Points, in no order, along strands that fork and pass close to each other.
Two points are linked if the straight distance between their rows is under 57.1.
j_821: [ -3 -33  21   7 -19   5  21  -9 -21  13 -14  19  11   6 -38  22 -22  -2
 -16   2   8]
j_664: [ 18   1  19   6 -16 -10 -15  17   8  -7   1   6  15   2   9  10  17 -13
  -3  19  11]
j_34: [-16 -13  18   0  16 -10   3 -15   5  16  -2 -28   9 -30  -7   2 -20  21
  14   8 -13]
j_303: [ 12   9   9  17   9  12  -2  13   2  -5   2   0   2  27  48  10  13  16
  -8 -22  27]
j_530: [ 15   4 -14 -38 -21  -3   3  -9 -18  24   9  -2  -9 -15 -22  -2 -35   6
  -5   3   5]
j_624: [ 17  12   5  12  -2   5 -20 -18  -3  -1  -2 -25   6   5   2  11   9  27
 -18   9  -2]
j_715: [ 22  -2   0  16  -9  10  23  16  -7 -11 -16  12   5   7  32  -2  11 -16
  -6  -9  19]
j_757: [  0 -17  10 -14  -4   6   3 -24 -25   7  -6  10  -6   5  -7  -1 -22  -7
 -32  24   9]
j_146: [  0  27 -14   0  21  -7  12  -8  -2   7  11  17  19   3  10 -17  19   2
   5 -16 -24]
j_441: [  6  -4 -21   3   4  25  15  -3  12 -10  13  -7  -9  15  17  -8  23   3
  17 -16  10]
j_419: [ -9  11 -21  15  10   0   3   6  -8  -5  12  34  18  -3  27 -11  34  13
  -3  -8 -17]
j_586: [ -3  33   4  -3  26 -38   4  27   6  12 -13 -14   8 -18 -12  -2  13 -12
 -11 -37 -13]
j_878: [ -9  38   5   3  11 -22 -23   5  10  -7  10  -6  16  22  38 -11  23  24
  29 -20  25]
j_153: [ -5  22 -31  -5  -5 -31   3   0  12  -9   5 -11 -14  -8  -1  -3 -13  20
   2  16  -5]
j_193: [-33  31  -6 -25  17 -12 -20   1  10  -8  13  -1   4  -5  13 -14   3   0
  -2 -13   5]
j_86: [  5  19   9  13   4  -1  -5   6   7  -1  -3 -15  23   9  26  12  15   6
  -2 -30   9]
j_234: [-14  -7 -30  -8  -9  16  -3   8 -10  -5 -16  38   5  -8   8 -10 -14   3
 -13   2 -20]
j_148: [-13  38   4  -6  21 -37 -15 -11  15 -18  11 -16   5  11  12 -20  17  10
  24 -27  29]
j_443: [ -6  25 -15 -25   1 -15 -22  30   9   5  -8  -5 -16 -23 -21  -3  -7  -4
 -11 -28  -9]
j_801: [ -9  -5  -1  13 -32  13 -13 -17 -18  -6 -13  15  -7 -20 -11   2 -26   2
  -3  -2  12]
j_942: [-12  22 -11   3  11 -49   7   6  14  -4   4 -28 -27  -7   1   4   2  14
   3  -4  -8]
j_383: [  2   8 -10  15   8  11 -10 -29  -5 -16 -11  -9 -11  10  -5   3  -6  17
  -1  21 -11]
j_730: [ -7 -10  20  -3  -4   0  -3 -10   7   7  17   2 -29  -1   9   9  11 -10
   1   3  -7]
j_403: [-17   6  -6  15 -13   9  12   7  -7  -7 -16 -10  -1  -7  -1 -20 -16  -5
  -3  17   1]
j_35: [-22  -5 -11  12  16   7 -20  22 -27 -23  -8  14   1   8   9  10   1 -31
   5   6   4]
j_826: [  4   5   4 -13  14 -14   1 -10  10  19  22 -36  15  -1  18  15 -10  18
  -5  -1   5]
j_297: [  3  -2   2 -36  -5  -2   0 -11 -17   7   1  -7 -11 -15 -26  -3 -16   2
 -26  19 -12]
j_893: [ -4  -5  -2   3  10 -10  19  11  33  15 -23 -23  -9  -1 -25   1 -17   1
   5  -7  -9]
j_318: [  3  -1  -1 -36 -32   1   6 -17  -6   9  -2  11 -10 -26 -46 -10 -22   5
  -1 -15   7]
j_278: [ 19 -25   9   4  -9  12   4  13   4 -17 -14  -3  -1  -4  17  -3  -1 -17
  -3  -2  32]
j_226: [ -9  10  13  10 -17   2  19   3   0   3   0 -26   7  -7  13 -14  11  -6
  14  27   0]
j_454: [  1 -12 -24   7   4  40   2  -8  -1 -10  13   4  -6  14  16 -13  24  -5
 -14   9  28]
j_832: [ -7  14  -6 -28   5 -10   1  10  -9   0 -11  11  -1  -3   7 -14 -12 -18
  -2  13  -8]
j_257: [-17  12 -14  18 -14   5  -1  11 -15  -8  -7  27  -9   0  18   3   0  -4
 -20  10 -18]
j_852: [-14   4 -17 -20  -5   2  20  20  -1   4  -7  10  -8  -8   5  -2 -14   1
 -10  -6 -30]
j_517: [ -9  22  -7 -18  23  -2 -25   8   4  15  -6 -10  -1  -8 -27   1   8  -2
 -16 -15 -19]
j_145: [  8  -9  10 -13  22 -12 -12   9   6 -12 -14  -7  -9  -1   3   8 -11  -2
  26  18  -3]
j_245: [-13 -27 -10 -10 -17   1   6 -16   5  19   3  13 -14 -24   3  14 -23  25
  12  -2 -17]
j_134: [  5   0   1  10  -7   8  17  13 -17  -6  15  12  -7   0  29   1  11 -32
   2 -22  15]
j_223: [ -1 -24   3   1 -24   4  22 -10 -10   5 -12  24 -10  12 -56  26 -14  -4
 -29 -22   8]
j_964: [ -7   2  15  14 -11  21  -1   3  -4  -5  16 -18 -20  21  -6  10   8  -7
  10  14  -5]
j_458: [-18  14  -3 -13  17 -10 -15   1  12 -21  10  -2   9   2  12 -29  17  -2
  10  13   5]
j_316: [  6   6  14 -16  27 -15 -17  -9   4   3   6 -11  11  -3  13   2 -11  -1
  13   8   8]
j_769: [ 13   3  -9  -8 -29   5   0 -19   9  -1  -8  33   1  -4 -40 -11 -11   2
  -1  -9   7]
j_858: [ -9  -2  15   2  21 -15  18 -13  31  16   9 -31   3 -13  -2  -8   3   3
  16   6 -10]
j_946: [ -9 -20   6  13 -11  26  18  -3 -18  10   5   9   1  20   7  10  -7  -9
 -25   7 -10]
j_628: [-20 -13   1  25   7  39 -19   3  -6 -10  11  -5 -20  19  10 -11  31  -1
 -12   5  22]
j_312: [  6 -32 -13   5 -11   6   3  -7   2  21   6  32   3   0   9  15 -24  14
  18   0  -2]
j_439: [ 12  24  12   1   1 -13 -28  18  17   3  15   0  20  20   8  -4  19   9
   4  12   6]
j_476: [-13 -21 -11   9 -21  26 -20 -16 -24 -14 -20  26   2  -4 -14  -9 -19   3
 -12  27  12]
j_203: [ 10  -7  -6  -7   9  -1  11  -1 -17   5  30  10   7   3  17   2   1 -23
   8  -3  12]
j_211: [  9 -13   5 -15 -21  -1   7   8   3  -5 -22   3 -12   8 -27  14 -20  -9
  -1  -2  -3]
j_486: [ 24 -11  -7  -1 -10  28  18 -16  18 -16  -1  -3 -16  22  -1   1   2   1
   9   4  12]
j_778: [ -5   9   2  -5  18 -25  13   9  15  17  27 -22  10   0   1   4  11  11
  -7   4 -10]
j_862: [ 15  16  -9 -10   9  -6 -11   6   8  14  16  23  33 -10   3   5  15  -1
   7 -16 -18]
j_913: [  6 -38  -5   2 -18  27  26 -17   2 -10  -6  12 -26  17 -20   3 -13   2
   9 -12  22]
j_162: [ 33 -22  16  12  -3  18   7  11  -5   0  12  -9  -3  11  13   9  29  -3
   7  13   0]
j_564: [ 19 -38   5  -8 -37  10  18 -11   9  -6   5   6  -5   1 -16   7  -9  -6
   3   2  34]
j_932: [ -6  -1   5  11  -6  20   3  -2 -17  -7  -3  15  -9  -2  10   9  14 -17
 -23 -10 -25]
j_961: [ 10  -8  -1   5 -15 -16   7   2 -17 -13 -16 -15   7 -14 -19  24 -19 -18
   6   2  -2]
j_328: [-11  23  -2 -11  11 -21 -12  16  12  -1 -13  -2   9 -20  -4   4  -3 -19
  -2 -45   1]
j_614: [  1 -16  -1 -24  26  -6   4  13  36  18 -14  -9 -16  -3 -20   5 -17  16
  10 -17 -19]
j_88: [ -2  12   5   2  22 -48  23  25  14   5 -18 -26   3 -18 -25  -2   5 -18
 -23 -10 -10]
j_225: [  0  15  15 -22  26  -4 -13   9  29  13 -11  -8  -4 -12 -33  -5   4   5
  16 -19 -27]
j_289: [ 10 -10   6 -16  -4 -24   5  18  15  -3 -30   8  -7  -9 -10   6 -27   0
  11  11 -13]
j_843: [ 12 -33 -14   8 -24   0  -2 -11 -22 -23 -15   5   0 -15  -6  16 -16  -4
  -4  -3   9]
j_513: [-13  -7  -6  13  -9  22 -18 -12  -7 -14  -2  19   7   7   6 -17   8   2
 -12  37   2]
j_763: [-21  -3  -8  18  19  13 -19 -10 -25 -13   4  16   1  10  13  -2   6 -12
   8  15  -7]
j_552: [ 16   1  -8 -17  -2   1   5  -6 -16  -8   0  25  -1  10   3 -11 -14 -18
 -18  25  14]
j_874: [ -2 -30   1  -1  -7   4   4 -23   3  13   1 -13   2 -23 -10   7 -17  12
   6   8  -1]
j_507: [ 15  10  11  27   2  11 -19  -2 -15  -6  -3  -8  26  -4  31  13  12  16
 -20  -5  -6]
j_465: [  7   2   0  27  27   9  -5  10 -23 -18   7  -7  -6  24  49 -16  25  23
   2  -7  23]
j_561: [  8  -1  14   1 -12 -19 -10  21 -14  -6  -7  -8  11 -10 -15  12  11 -18
   3  13 -11]
j_732: [  3  12 -30   7   4 -19 -15 -16  15  -8 -13  -3 -10   6 -24  -3 -19  20
  -9  18 -21]
j_361: [-28  24  12 -22  18 -21 -17  -1  20  -4   9   1  11 -13  -6 -20  20  -3
  23  16 -23]
j_800: [ 13 -19   2   3 -17  13   5  -5   3  11  -4  31   7 -12 -18  -4 -21   6
  23  -9  -6]
j_798: [  8  -8  11  -4  22  14   1  -9 -20  18  29 -17   5   8  17   2  11  -9
  19  -2   2]
j_362: [ -6 -18  19   7   0   3  13  -9  -4  24  -2   1  12   9 -19  22  -9  -6
 -27   0 -14]
j_346: [  9   5   5   9  16   1  25  -7  23  24  -9 -31  18   9 -16  -5 -14  -1
  18   1   3]
j_324: [  4  29   6  13  17 -31 -22   4  15   3  10  -1  28  35  21  -1   9  21
  20  -2   8]
j_623: [-13   5  -2  32  14  29   1   1 -18 -12  18  -3 -16  10  33 -12  35  12
   7  -3  14]
j_287: [ 44 -23  14   8 -11  23  -7   6  -7 -13  -7 -13  -6  12   3   0  18   4
   1   7  27]
j_746: [  1   0   7   9   5  36  -7 -15  -4  19  17 -13   0  18  -3   3  -8  -2
  14   1   2]
j_11: [-23 -12   4  18 -15   4  -4  12 -10 -11 -13   7   3  12   0   3  -9 -21
   3  17  16]
j_19: [ 12 -15  12  12 -23  13  18  -3   2   1  10 -13  13  -2  -6  -8  21   2
   2  27   2]
j_984: [-20  12  11 -26  11 -14  -8   4  12   6  20   6 -20  -4  17  -7  16  -5
 -12 -10 -12]
j_119: [-10  19   3   6  -2 -40  15   5  10   8  -5 -19 -20 -21 -20   1   3   1
 -13  -8 -20]
j_503: [ 22   5 -13   3 -21  17   3  -2   3   4   9  26  19 -10  -3  -9   8   2
  14 -20 -12]

A fork is a point with three links, a tip a point with one. Leave the first point through the second and follow the links. Name the first fork or tip that comes.
j_278 / j_287 -> j_961
j_507 / j_86 -> j_564
j_564 / j_913 -> j_858
j_769 / j_318 -> j_223
j_403 / j_226 -> j_361
j_821 / j_362 -> j_800

Follow the links from the first point to the second, and from the first to the third. Name the last point that the two ways share.
j_862 / j_821 / j_88 -> j_800
j_245 / j_561 / j_441 -> j_858
j_225 / j_203 / j_257 -> j_858
j_419 / j_624 / j_234 -> j_800
j_148 / j_134 / j_297 -> j_961
j_287 / j_324 / j_614 -> j_961

A fork is a point with three links. Follow the links from the first point to the second and name the forks in between, in order.
j_664 / j_458 -> j_961
j_503 / j_383 -> j_800, j_858
j_801 / j_303 -> j_961, j_858
j_821 / j_801 -> j_800, j_858, j_961
j_961 / j_530 -> j_858, j_800
j_245 / j_203 -> j_858, j_961
